Each row is a point on a tangle of strands that fork, close into loops and nearly touch. The rows are in no order.
Points whose rows are less than 7.46 apart are linked; no others are. Some points are linked to none.
namin: [-1.58 -1.89  0.96  1.90 -2.02  2.52  3.22 -2.09 -1.54 -2.85  0.28 -1.01
  0.27  0.89  1.70  4.56  0.91  0.18  0.96 -0.64  0.67 -4.87  0.80  1.14
  1.50 -2.34  0.31]
zag: [-2.20 -1.31 -2.05 -1.27  0.28  2.92 -1.84  2.58  3.22  0.67  0.05  4.49
  0.02 -0.08 -0.76  3.87  2.47  2.54  0.99  1.26 -3.49  1.59  1.66  0.11
  0.65 -0.64 -4.07]
kezez: [ 0.03 -2.71 -2.54 -0.48  0.33 -1.03 -0.34 -1.72  2.77 -0.66  0.39  2.40
 -3.68 -2.22  1.58 -0.11  2.74 -0.44 -2.44  0.16 -0.59 -1.36 -0.49 -0.29
 -1.49  0.92 -1.09]
mub: [ 0.70  2.04  2.01  0.56 -2.50  1.48  0.42  4.16 -1.86  1.01  0.24 -1.75
  0.21 -1.69 -2.23 -5.64 -0.85 -0.48  1.75  1.36  0.38  1.65 -0.05 -0.42
 -0.54  1.31  1.87]
sib: [ 1.36  0.68 -1.11 -1.52 -0.34 -2.90 -1.00  0.38 -1.69  0.39  1.17  0.49
  0.77 -1.32 -1.19 -2.49  0.42 -0.10  1.71  2.30 -1.27 -1.44 -2.96  4.34
 -2.09 -0.03 -1.84]
tulom: [-0.93 -1.27 -2.33 -1.62  1.03  3.35  0.03 -2.53  2.85  0.91  0.48  0.08
 -1.73  2.12  1.72 -0.81 -1.94 -3.46  0.22  1.42  4.70 -0.90 -1.19  2.53
 -3.42 -1.22  4.28]
rop: [ 0.49  0.45 -3.11 -0.17 -2.73 -3.59 -0.23 -3.48  2.28 -1.52 -0.30 -2.62
  0.58 -0.59 -0.99  0.33  1.62  4.60  0.15 -2.91 -1.54  1.28  1.12 -4.55
  0.91  1.86 -3.77]
Vovum: [-0.13 -2.08  0.86  0.89  3.97  4.95  0.18  2.50  2.04 -0.86 -0.83  2.92
 -0.94  2.82  0.47  1.35 -2.22 -4.12 -1.91  0.45  1.21  1.45  1.45  1.14
 -0.66 -2.08  0.36]
tena: [ 0.04  0.53  0.83  2.11  2.67  1.99  0.06  2.33 -0.28 -3.32 -0.59  0.16
 -2.28  3.10  0.05 -2.72 -3.02 -0.42 -1.66  0.50  1.07  0.49  1.72  0.20
 -0.95 -3.18  0.23]
Moku: [ 1.39 -0.02  1.84  2.79 -1.43 -3.82  0.98 -2.80 -1.97 -0.78 -0.21 -1.65
  0.76 -2.30  1.88  2.29  1.60  1.35 -1.80 -1.85 -2.71 -1.96  0.49 -1.02
  1.99  2.63 -0.70]
fimo: [ 3.27 -0.74  0.92  2.16  1.79 -4.88 -0.48 -2.80 -2.50  1.25 -0.20 -2.09
  0.01 -1.24  2.83  1.25  0.94 -0.43 -3.07 -1.05 -1.50 -0.29 -0.54  0.31
  1.36  1.66 -0.15]
nor: [ 0.61  1.67 -1.63  1.14 -0.81 -2.44 -0.81 -4.71  0.63 -1.27  1.28 -3.96
 -2.09  1.91  0.18  0.03 -1.30  2.02 -0.81 -1.09  1.71 -2.05 -1.01  1.71
  1.27 -2.59  5.88]
Ruza: [ 1.48  3.59  1.79  0.19 -3.24  0.46 -2.15  3.23 -1.61  1.49 -0.80 -2.78
 -0.58  1.35 -3.39 -6.50 -1.67 -0.14  0.55  0.99  1.48  1.01  0.25 -0.51
 -0.59  0.93  4.04]
meli: [-1.49 -2.07 -1.40 -3.86  1.25  1.94  0.00 -0.89  1.22 -0.21 -0.43  1.53
 -0.05 -0.04 -0.08 -0.28 -0.89 -1.28  1.10  0.17  2.02  1.05 -0.94 -0.34
 -0.83  0.08  0.68]
nilib: [-1.56 -2.13 -2.37 -4.14  0.43  3.54 -1.29 -2.30  2.97  0.67 -1.27  0.88
 -0.58  0.12  0.53 -2.09 -1.13 -2.41  0.17  1.81  4.30  0.61 -1.34  0.93
 -2.98 -1.02  2.58]
palun: [-1.57 -1.62 -0.09  0.14  1.50  3.65 -1.42  0.65  0.73 -0.35 -0.26  2.48
  1.12  0.99  1.07  4.65 -1.87 -0.42  0.61 -0.32 -0.71 -0.36  1.81  0.43
  2.97 -0.77  0.13]
pake: [ 2.13 -0.02  3.51  1.97  1.61 -1.74 -0.43  1.52 -4.05  1.87 -0.71  0.05
  2.36 -0.66  1.62  0.60 -1.15 -3.11  0.24 -0.08 -0.71 -1.25 -0.13  4.09
  0.58  3.94 -2.19]
Fami: [-0.98 -1.19 -3.26 -3.77 -2.31 -0.05  0.63 -0.35  0.77 -0.68  1.14  2.24
 -0.53 -3.98 -1.12 -2.45  2.72  0.84  1.96  1.99 -0.44 -1.65 -2.60 -0.04
 -3.77  0.25 -1.30]
Gozo: [-0.12  0.97 -2.00 -2.52 -1.83 -1.15  0.16  1.11  0.32 -0.67  0.70  0.24
 -0.21 -3.87 -1.15 -2.99  1.63  0.34  0.41  1.69 -1.84  0.76 -0.61 -3.31
 -2.55  0.42 -0.52]
peza: [-0.59  0.53 -0.60 -0.54  0.03  0.34  2.85  0.65  1.78 -1.46  0.58  0.98
  0.65 -2.26 -1.38  0.88  1.90  2.30  0.94 -1.12 -3.24  2.27  0.06 -4.49
  0.09 -1.21 -2.03]
Roli: [-0.01  0.55 -1.66 -1.00 -1.67 -1.80  1.36 -4.61  0.85 -2.38 -0.03 -2.86
  0.14  0.73  0.21  0.99 -0.27  3.48  1.57 -2.17  1.13 -0.44 -0.66 -1.61
  2.27 -1.52  0.17]
Lov: [ 0.75  2.62 -0.24  1.64 -0.72 -4.49 -3.83 -4.18  0.33  2.17 -0.55 -3.97
 -0.15  2.64  0.40  0.21  0.37  1.17 -3.82 -3.47  3.81 -0.11  1.71 -0.56
  2.78  3.61  3.80]
tam: [ 0.12 -1.37  1.48  1.87  0.73  0.67  3.43 -2.16 -2.55 -1.61 -0.17 -1.47
  1.03 -0.09  2.69  3.60  0.12 -1.28 -0.35 -1.89 -0.48 -2.22  0.49  0.16
  2.00 -1.14  1.10]
tivi: [ 1.38  1.48  0.48 -0.98 -0.48 -3.32 -3.61 -2.23 -1.98  2.52 -0.92 -3.78
  0.73  0.15  0.25 -2.45 -0.36  0.70 -1.89 -0.39  2.14  2.09 -0.02 -2.58
  0.00  2.28  2.31]
dor: [ 2.11  1.29 -0.05 -2.80  3.83 -4.60  0.88 -0.14 -3.05  1.85 -0.48 -1.22
  1.74 -0.43  0.06 -1.83  0.36 -1.01 -0.71  0.26 -2.00  1.85 -4.63 -0.85
 -1.87 -0.87 -1.38]
Gad: [-1.42 -2.59 -0.11 -0.46  0.52  3.86  1.81 -0.79  2.22  0.66  0.99  2.86
  1.89  0.70  1.03  4.77  0.21 -0.82  0.20 -2.84 -0.97  0.18  1.01 -0.95
  4.81 -1.05  1.15]
fum: [ 1.10  0.50  0.80  1.99 -2.75 -0.60  0.77  3.75 -2.01 -1.45  0.36  0.30
 -0.90 -0.29 -2.05 -3.33 -0.35  0.08  2.31  0.95 -0.48 -3.28 -0.61  5.53
 -0.25 -0.88 -0.38]
Mupe: [ 0.22  0.86 -2.37 -2.08 -2.90 -3.13 -2.52 -2.18  0.42 -0.20 -0.74 -2.37
  1.53 -1.52 -1.63 -0.03  0.65  3.07  0.09 -1.55  0.09  1.79  0.14 -3.70
  0.24  3.08 -2.21]
sika: [ 0.79  1.63  2.27  2.27  2.30 -0.34  0.84 -1.69 -3.75  0.51 -0.83 -4.16
  1.08  3.07  2.91  0.56 -2.02 -1.46 -1.51 -1.05  2.53  0.91  0.92  1.22
  0.52 -1.70  3.44]
suzo: [-0.98  2.62  1.18  1.05 -1.63  0.04 -3.66  2.30 -0.64 -2.21  0.00 -1.53
  1.29  2.06 -2.74  0.23 -1.29  3.48  0.64  0.60  0.19  1.33  3.00 -2.10
  1.74  0.27 -0.33]
sen: [-2.22 -1.68  0.89  1.13 -2.84  0.87  2.04  0.28  0.96 -0.27  0.73  3.93
  0.57 -2.74  0.08  3.39  3.05  0.92  1.94  0.29 -3.05 -1.85 -0.07  1.72
 -0.35  2.63 -3.70]
bov: [-0.85  1.85 -0.42 -0.17 -1.03  0.73  2.27  2.78  0.48 -2.07  1.09  1.52
 -0.30 -2.79 -1.36 -2.31  1.27  1.50  1.33  1.06 -1.58  0.77 -0.44 -3.33
 -2.23 -1.82 -1.27]
reru: [-1.23 -2.00 -0.76 -1.73  4.13  4.45  0.05  0.23  4.41  0.14 -0.30  5.01
 -0.95  1.81 -0.28  3.53  0.07 -1.45 -1.53 -1.72 -0.30  2.27  0.49 -1.44
  1.37 -1.45  0.29]
Tolo: [ 1.14 -2.55 -0.26 -2.04  1.28  1.61  0.73  1.03  0.57  0.71  0.53  4.65
 -0.85 -2.17 -1.17  0.48  2.37 -2.98 -1.16  0.40 -0.59  0.12 -2.10  0.07
 -3.99  3.92 -2.78]
Beg: [-1.16 -2.24 -0.77 -1.57  3.04  5.84 -0.70  3.85  3.44  0.78  1.25  5.42
 -1.32  1.84  0.57  1.93 -0.54 -2.21 -1.08  0.41  0.09  1.72  2.17  0.01
  0.93 -2.56  0.58]
valin: [ 0.76  1.92  1.91  0.65 -0.09 -0.92  0.49  4.10 -2.33 -0.18  0.06 -0.57
  1.15 -0.42 -0.97 -3.43 -1.61 -0.41  0.81  0.41 -0.61  1.78 -0.71 -0.39
  0.21  0.43 -1.83]
felu: [ 0.97  0.27  0.61  1.58  1.34 -1.48 -4.34  1.70 -1.21 -1.78 -2.13 -0.66
 -2.90  1.41 -0.53 -3.23 -2.03  0.26 -1.73  1.37 -0.15 -0.92  1.12  2.32
 -0.22  0.14 -0.44]
Vakun: [ 0.39  1.10  1.77  3.43 -0.46  1.60  1.30  3.76 -1.32 -3.35  0.53 -0.10
 -1.71  2.07 -1.48 -3.14 -1.58 -0.29  0.61  0.51 -0.13 -1.36  1.74  1.41
  0.04 -3.71  1.51]
difi: [ 0.42  1.31  3.68  3.32  1.03 -2.35  0.07  1.60 -2.08 -0.26 -1.32  1.05
  1.79 -0.32  0.58  0.86 -0.13 -1.63  0.16 -0.17 -3.12 -1.63  0.27  2.63
  0.60  2.78 -4.28]
zaves: [ 1.56  1.60 -1.69  0.89  1.32 -1.94  1.70 -0.90  1.90  1.24  0.56 -1.60
 -1.40 -2.07  2.43 -4.35  1.06 -1.50 -4.05  1.42  0.15  2.08  0.61 -3.98
 -2.25 -0.95  4.56]
Ladof: [-1.99  0.09 -0.41 -0.67 -0.26  0.78  0.03 -0.03 -0.14 -0.65  0.27 -0.49
  0.41  0.52 -0.47  0.07 -1.66  0.81  1.52  0.35  1.32  0.32 -0.05  0.22
 -0.14 -1.39  0.67]
nug: [ 0.27 -0.25  1.95  1.63  0.35  3.05 -0.53  5.17  0.67  1.15  0.55  3.68
  1.35 -0.68 -0.64  0.65 -0.51 -1.39  0.33  0.37 -2.50  0.76  2.36  1.18
  2.72  0.93 -2.28]
Mevev: [ 0.59 -0.43  2.81  3.98 -1.88 -1.38  2.98 -1.92 -0.19 -1.46 -0.57  0.64
  1.44 -2.88  1.60  4.39  2.36  0.81 -0.16 -2.57 -3.95 -1.52  0.55 -1.98
  1.95  2.55 -3.08]
zin: [-0.99 -0.26  2.38  2.84 -2.70  0.60  3.02  0.36 -0.03 -0.10  0.35  2.30
  3.43 -2.14  0.77  4.72  1.93  0.18  2.27 -1.30 -4.22 -2.39  0.17  0.85
  2.66  2.42 -2.59]
vur: [ 2.17  1.61  1.15  3.11 -2.02  0.08  0.28  2.43 -2.12 -1.14  0.63 -2.05
 -2.30  1.52 -2.50 -3.71 -0.94  0.04  1.16  0.18 -0.51 -3.11  0.41  3.05
 -0.03 -2.36  3.25]
nabom: [-2.34 -2.07  1.03  1.98 -4.29  2.75  0.26  1.94 -1.02  0.32  0.58  1.91
 -1.35 -0.44 -0.98  1.18  0.66  0.93  3.27  1.68  0.84 -4.45  1.21  3.06
  0.47 -0.05 -0.50]
saz: [ 1.30 -0.31  3.55  1.61  3.69 -0.27  2.79 -2.21 -2.76  0.84 -1.26 -1.87
  1.52  1.80  3.39  3.48 -1.49 -2.84 -1.99 -1.96  0.10  0.59 -0.27  0.40
  1.35 -0.96  1.50]
vef: [ 0.69 -0.93  3.69  2.64  0.97  2.15  0.51  1.21 -2.84  1.45 -0.96  0.52
  2.16 -0.02  1.89  2.05 -1.55 -3.39  0.60 -0.35 -0.12 -0.70  1.24  1.95
  1.78  2.56 -0.37]
bod: [ 2.93 -1.29 -1.13  1.01  1.74 -0.30  4.00 -3.82  0.47  0.29  2.56 -2.02
 -0.67  0.80  3.01  0.60 -0.69 -3.26 -1.67  0.15  2.29 -0.52 -1.48  2.14
 -0.25 -2.71  5.26]
Pekel: [-0.99 -0.83 -0.07 -0.33  2.26 -1.15 -1.95 -3.62  1.93  0.69 -2.54 -1.74
  0.32  1.38  0.69  2.53 -1.52  0.60 -2.99 -3.31  1.42  2.38  1.43 -2.50
  2.91  2.52 -0.98]
susa: [ 1.80  1.40 -1.14 -0.86  1.07 -0.41 -0.35 -0.85 -0.22  1.85  0.77 -3.71
  0.18  0.95  0.37 -4.74 -1.82 -1.36 -0.41  2.36  1.83  1.09 -1.32  0.55
 -1.67 -2.00  5.04]
tipep: [-1.58 -1.63 -1.76 -1.20 -0.24  3.43  1.62 -1.93  4.02  1.40  0.52  0.76
  2.07 -0.04  0.52  3.93 -0.18  1.44  2.13 -3.46  0.29  0.94  0.98 -2.43
  5.70 -0.44  0.46]
dati: [ 1.28  0.12  0.89  0.01  1.10 -1.34  3.96 -0.23  0.97 -0.53  0.09  2.94
  0.70 -2.61 -0.81  1.12  2.59  0.59 -0.08 -2.70 -3.62  1.56 -2.70 -3.30
 -1.41  0.77 -3.31]
miv: [-0.16  0.38  0.24  0.43  4.27  2.05 -0.14  2.71  1.11 -1.69 -1.45  1.57
 -1.44  2.39  0.78 -2.18 -2.87 -2.41 -2.69  0.83  1.19  2.49  1.29 -1.32
 -1.14 -2.02  0.52]
Ruz: [ 2.72 -0.97  0.73  1.85  2.66 -1.26  1.79 -3.45 -1.57  1.52  0.74 -3.97
  0.44  2.12  3.86  0.82 -2.12 -2.51 -1.58  0.31  1.80 -0.97  0.28  2.34
 -0.06 -2.25  5.50]
kogo: [ 1.12  0.97  0.93  1.37 -2.29 -2.27  0.37  2.61 -1.51  0.57  2.16  0.71
 -0.41 -2.52 -1.85 -4.10  1.10 -0.36  1.73  1.32 -1.30 -2.58 -1.50  4.33
 -1.21  0.70  0.11]
dupig: [ 0.99 -2.25  0.47 -0.97  1.28  2.84  1.79  2.57 -1.18 -0.06  1.11  1.68
  1.11  0.46 -1.08 -0.77 -1.35 -3.44  0.34  1.36  2.14 -0.04 -1.32  3.87
 -2.44 -0.26 -1.04]
mumu: [ 0.32 -1.59 -1.83  0.29 -0.74 -1.00 -0.69 -2.67  2.88 -1.01 -0.13  1.00
 -2.27 -2.69  0.76 -1.11  0.97 -0.62 -2.52 -1.10 -0.03 -0.20  0.83 -3.39
  0.08  1.95 -0.10]
Ruv: [-2.71 -1.22  0.38  1.35 -4.67  2.29  1.01  1.76  0.07  0.37  1.37  3.97
 -0.87 -2.26 -0.04  2.75  3.09  1.51  2.44  1.49 -0.47 -3.53  0.68  2.56
 -0.31  1.40 -2.42]
bufo: [ 0.49  0.63 -1.23  1.27 -2.19 -2.47  1.64 -4.59  1.81 -2.64  0.28 -2.04
 -0.36 -1.20  0.91  0.61  1.78  3.88 -0.40 -2.76 -0.82 -1.46  0.85 -3.10
  2.02 -0.23 -0.99]
Zerop: [ 1.52 -1.43 -0.36 -4.30  0.97 -1.76 -1.03 -1.74 -2.41  2.84  0.06 -2.28
  1.56 -1.01  0.88 -0.81 -1.36 -1.64  1.58  1.88  1.50  0.65 -2.81  2.14
 -1.36  0.91  0.76]
balis: [-1.58 -2.56  0.16 -1.86  0.78  2.57  0.33  1.90  2.66  0.51 -0.11  5.84
 -1.76  0.38 -0.97  4.51  3.37  0.92 -0.19  1.61 -2.44  0.05 -0.64  1.15
 -0.91  0.92 -4.52]
nibe: [ 0.01  4.71  0.36 -0.14 -2.38  0.72 -2.57  1.40  1.30  1.04 -1.32 -2.33
 -1.35  0.25 -2.14 -5.77 -0.23 -0.30 -0.57  0.71  2.24  0.30  1.85 -3.02
 -1.04  0.23  5.78]
vigi: [ 0.47  4.11 -1.08  1.50 -0.47 -1.20 -1.33 -0.16  2.06  2.07 -0.10 -2.64
 -1.86  0.03  0.21 -5.12  0.68 -0.42 -2.85  0.83  2.24  1.12  1.49 -3.69
 -1.89 -0.52  6.23]
ziluv: [-0.95 -1.13  1.01  1.43  1.29  2.05 -3.32  2.51  0.69  0.10 -1.27  3.16
  0.24  0.44  0.09  2.59 -1.61 -0.33  0.04  1.25 -0.70  0.47  2.39  1.15
  1.56  1.43 -2.38]
ruve: [-0.69 -3.33 -0.90 -2.69  2.47  1.51 -0.49 -1.15  3.53  0.75 -1.37  2.88
 -0.38  0.49 -0.80  4.32  0.18  0.69 -0.05 -1.24 -1.06  2.13 -1.44 -1.32
  1.07 -0.39 -2.28]
pof: [-2.41  2.21 -0.08  1.35 -0.49  0.52  0.47  3.85  0.98 -2.34  0.31  1.90
 -0.28  0.80 -2.02  0.90  1.88  3.75  2.24  2.15 -3.97  0.20  1.54  0.66
  0.26 -3.49 -4.14]
Kaso: [-1.05 -0.86 -2.48 -1.76 -0.31  1.20  0.07 -2.94  4.56  0.18 -1.26  0.05
 -1.32 -2.68  0.57 -1.50  0.43 -1.50 -1.20 -1.74  2.08  0.80  0.21 -5.11
 -0.71  1.72  1.68]
surar: [ 0.10 -0.37 -1.60 -3.80  0.50 -1.48  2.65 -3.67  1.51 -0.86  0.14 -2.33
 -0.12 -0.28 -0.68  0.09 -0.20  1.56  0.42 -1.84  0.63  1.74 -2.55 -3.22
  0.64 -0.68 -0.37]
taru: [-1.56 -0.12 -0.62 -0.16 -1.06  1.95 -0.73  1.97  2.76  0.33  1.19  3.69
  0.66 -1.87 -0.93  1.71  1.47  1.68  0.62  0.54 -3.16  1.62  1.06 -2.66
  0.49  0.02 -2.63]
Tude: [-0.09  2.29  0.04 -0.70 -0.18 -3.67 -3.71 -1.07 -1.59 -0.42 -1.42 -2.93
  2.41  0.43 -1.34  0.94 -0.76  4.39 -0.40  0.29 -0.75  1.87  0.24 -1.81
  0.00  1.68 -2.82]
Kuneb: [-2.39 -1.95 -1.26  0.79 -0.59  0.51 -2.26  0.68  1.24 -1.37 -0.70  3.83
 -5.31  0.50  0.45  1.75  1.48  1.40 -1.19  2.81 -0.41 -2.99  1.85  2.97
 -1.08  0.65 -2.79]
gumap: [-0.67 -2.54 -0.32 -2.30  0.82  2.84  0.27  1.77  0.79  0.68  0.29  5.95
 -0.64 -0.48 -0.75  2.79  1.37 -1.56 -0.06  0.90  0.41  0.05 -1.15  1.92
 -1.80  1.87 -3.13]
Gufi: [ 0.66  2.25  0.34  0.56 -1.46 -5.46  0.79 -0.47 -2.32  1.06  0.92 -1.44
  1.82 -2.54  0.34 -0.78  1.53  1.93  0.75 -1.14 -3.44  0.45 -1.71 -1.72
 -0.78  1.27 -2.42]
seni: [-2.93 -1.72  0.82  0.96 -2.56  3.63  0.83  1.45 -1.47 -0.67  0.96  0.40
 -0.14  1.71  0.08  4.55  0.87  0.53  2.76  0.35  1.51 -4.33  1.10  2.70
  1.26 -3.26 -0.40]
Bim: [ 3.05  0.99  0.13 -0.46  1.64 -1.75 -1.70  2.10 -1.35  2.33  0.15 -2.32
 -0.66 -0.14  0.80 -5.35 -1.21 -2.35 -1.23  2.62  0.32  0.96 -0.21  0.81
 -1.06  0.49  1.84]
Tes: [-0.77 -1.93 -1.77 -1.43 -2.46  1.48  2.79  0.82 -1.10 -1.41  3.07  1.19
 -1.71  0.19 -0.67 -0.24  0.75 -0.03  3.52  1.60  1.45 -2.00 -2.25  1.94
 -2.61 -2.92  0.77]
nufe: [ 1.71  1.59  2.01  0.43  0.17 -1.89 -1.68  0.74 -1.78  3.73 -1.18 -2.11
  0.74 -1.28  1.78 -4.02  0.37 -1.69 -2.36  1.13  1.66  2.66  0.05 -1.94
  0.02  2.45  2.62]
toz: [-1.18  2.25  1.18  2.04 -0.76  0.41 -4.28  1.20 -1.96 -0.74 -0.73 -1.65
  0.75  3.84 -2.71  1.00 -2.49  2.36  0.67 -0.65  1.10 -1.02  2.49  0.18
  2.44  0.12  1.69]
kav: [-0.11  2.99  0.95 -0.18 -0.83 -1.75 -3.74  2.37 -0.76 -1.04 -0.55 -1.16
  3.36  0.95 -1.93  1.56 -0.12  3.55  0.46 -0.04 -2.86  2.62  2.13 -2.13
  1.29  1.22 -4.06]
Suf: [ 0.13 -0.80 -0.37 -1.11  0.62 -0.23  2.19  0.81  1.46 -0.20  0.11  4.87
  0.28 -2.86 -1.27  0.49  2.94 -0.89  0.21 -0.38 -3.23  0.19 -2.19 -1.17
 -3.66  1.82 -3.81]
Rageg: [-2.26  0.51 -1.58 -0.34 -0.82  2.54  0.80 -3.05  5.24 -0.21 -0.26 -0.48
  1.15 -0.29  0.14  1.66  0.22  1.51  0.85 -3.77  1.55  1.95  1.82 -4.85
  5.47  1.20  0.35]
lop: [-0.72  1.07  3.19  3.16  0.55  0.42  0.61  4.77 -0.95  0.50 -0.73  2.94
  2.84  0.04  0.21  1.68  0.31 -1.10  1.27  0.27 -4.00 -0.83  1.26  2.41
  2.18  1.54 -3.94]
kipur: [-0.39  3.01  0.55  1.52 -1.39 -1.37 -3.65 -1.09 -1.77  0.07 -0.66 -3.01
 -0.42  2.97 -1.85 -0.51 -2.09  1.82 -0.27 -1.22  2.31 -0.02  1.84  0.01
  0.50  0.92  4.19]
Rufa: [ 0.78  1.91  2.01  0.07  2.27 -0.66  0.11  0.31 -3.91  0.66 -0.83 -3.79
  1.08  3.41  0.67  0.18 -3.65 -0.78 -0.21 -0.18  2.03  2.68 -0.11  0.58
  0.83 -1.72  1.26]
Zegob: [ 1.65 -2.91 -2.20  0.03  0.26  1.54  1.95 -4.52  1.32  1.36  2.59 -0.38
 -0.88  0.60  2.33  0.98 -0.88 -3.43 -0.30  1.34  3.55 -2.05 -0.65  3.79
 -2.21 -1.91  5.25]
rupab: [ 2.12  2.55  1.41 -0.24  0.60 -2.22 -1.78  4.47 -1.17  1.55 -1.91 -2.54
 -0.53 -0.08 -1.46 -7.69 -1.22 -1.10 -2.48  1.90  0.13  1.28 -0.49  1.76
 -1.03 -0.04  0.52]
dabe: [ 0.12 -0.49 -1.10 -3.44  0.33 -3.41 -1.52 -0.62 -2.20  0.86  0.13 -1.13
  1.76 -0.69 -0.46 -0.82 -1.14  1.29  2.76  1.13 -0.78 -0.72 -3.37  2.06
 -1.75  0.66 -2.25]
Tifo: [ 1.24  2.69  1.33 -0.85  2.64 -2.89  0.35  2.81 -4.00  1.89 -1.12 -1.85
  1.96 -0.43  0.53 -3.69  0.64 -0.61 -1.07  0.82 -0.80  3.16 -2.41 -0.84
 -1.04  0.66 -2.07]
sedur: [-1.82  1.61 -1.70 -0.71 -0.81  1.77  0.54 -2.85  5.34  1.78 -1.38 -1.61
  0.67 -0.93  1.13 -1.00  0.30 -0.88 -0.61 -3.56  3.67  2.63  0.85 -6.46
  2.50  2.17  2.12]
Zup: [ 1.78 -0.51 -0.63 -3.49  3.04 -3.43  1.06 -1.74 -0.96  0.37 -1.03 -2.24
  0.79  0.38  0.11  0.16 -0.55  1.27 -0.85 -1.38 -1.61  3.21 -3.73 -2.40
 -1.19 -0.08 -1.21]
gorun: [-1.75 -0.35 -2.07 -3.12 -3.69  1.03 -0.01  2.16 -0.54 -0.36  1.44  0.44
 -1.03 -1.76 -1.99 -3.26  1.63  0.38  4.08  2.87  1.05 -2.23 -2.69  1.00
 -2.90 -1.11 -0.41]
tuvu: [-1.08 -2.91 -0.84 -1.30 -1.10  2.05  3.56 -1.93 -1.30 -0.08  2.16  0.66
 -1.46  1.06  0.57  1.87  1.32 -0.81  2.17  0.37  2.31 -3.01 -1.50  3.90
 -2.18 -3.02  0.56]
Rupu: [ 1.39  1.42 -1.51 -0.78  1.18 -1.98 -0.20 -1.98 -0.83  0.15  2.13 -4.12
 -0.74  1.26  1.00 -1.88 -1.26  0.40 -0.34  0.98  0.59  0.03 -1.35  0.97
 -0.73 -2.96  5.03]
zifad: [ 0.11  0.04 -1.58 -0.46 -0.50 -1.91 -0.15 -5.67 -0.64 -2.23  0.01 -3.60
 -0.29  1.73  0.10  2.29 -1.05  2.52  1.30 -1.53  1.56 -2.07 -0.66  1.11
  2.21 -1.60  2.42]
Bes: [-0.37  0.74 -0.77 -2.84 -1.69 -2.89 -3.85 -1.79 -0.23  2.06 -2.00 -3.92
  1.96  0.15 -1.05 -1.02 -0.12  1.61 -1.98 -1.84  2.82  1.82  0.63 -4.01
  0.52  4.01  0.36]
mivev: [ 0.74 -1.65  0.32  1.28  0.85  2.12  3.35 -0.24 -2.41 -1.72  1.65  0.17
 -0.35  1.86  0.83  1.65 -0.43 -2.69  0.96  0.16  2.18 -2.41  0.35  3.90
 -2.25 -4.54  1.22]
bemo: [-0.17 -2.41 -1.81  0.43  0.57 -1.96 -1.28 -0.59  1.12 -0.88 -0.37  3.82
 -4.37 -1.41  0.81  1.40  3.46  0.57 -2.20  1.78 -3.06 -1.62  0.12  2.08
 -3.12  1.01 -4.16]
Gela: [-2.04 -2.27 -0.07  1.49 -0.44  1.84 -2.61  2.33 -0.02 -0.47 -1.18  3.41
 -1.99  0.40  0.22  2.16  0.72  0.60 -0.39  2.28 -0.56 -1.31  2.78  2.74
  0.41  0.86 -3.10]
Gole: [-0.71  1.60  1.28 -0.88  1.72  0.81 -0.86 -0.48 -1.96 -1.51 -0.22 -2.65
  1.55  3.70 -1.40 -0.24 -3.54  1.17  0.94 -0.41  2.06  2.23  0.24  0.38
  0.88 -3.16  0.57]

A piece is all that can be reached along the links. How many separate loops has the piece of each point below (a circle has one, a figure eight two, a Y none), and how many tips (points with one link)?
Mevev: loops 1, tips 1
taru: loops 1, tips 1
nor: loops 1, tips 3
mumu: loops 1, tips 1

A tip is a point with one link. Name the tips that can be reached along the links from each point below, in the order of the rows.
Rufa: fimo
Bes: zaves, kipur, rupab
tena: Zerop, ruve
bov: mivev
pake: vef
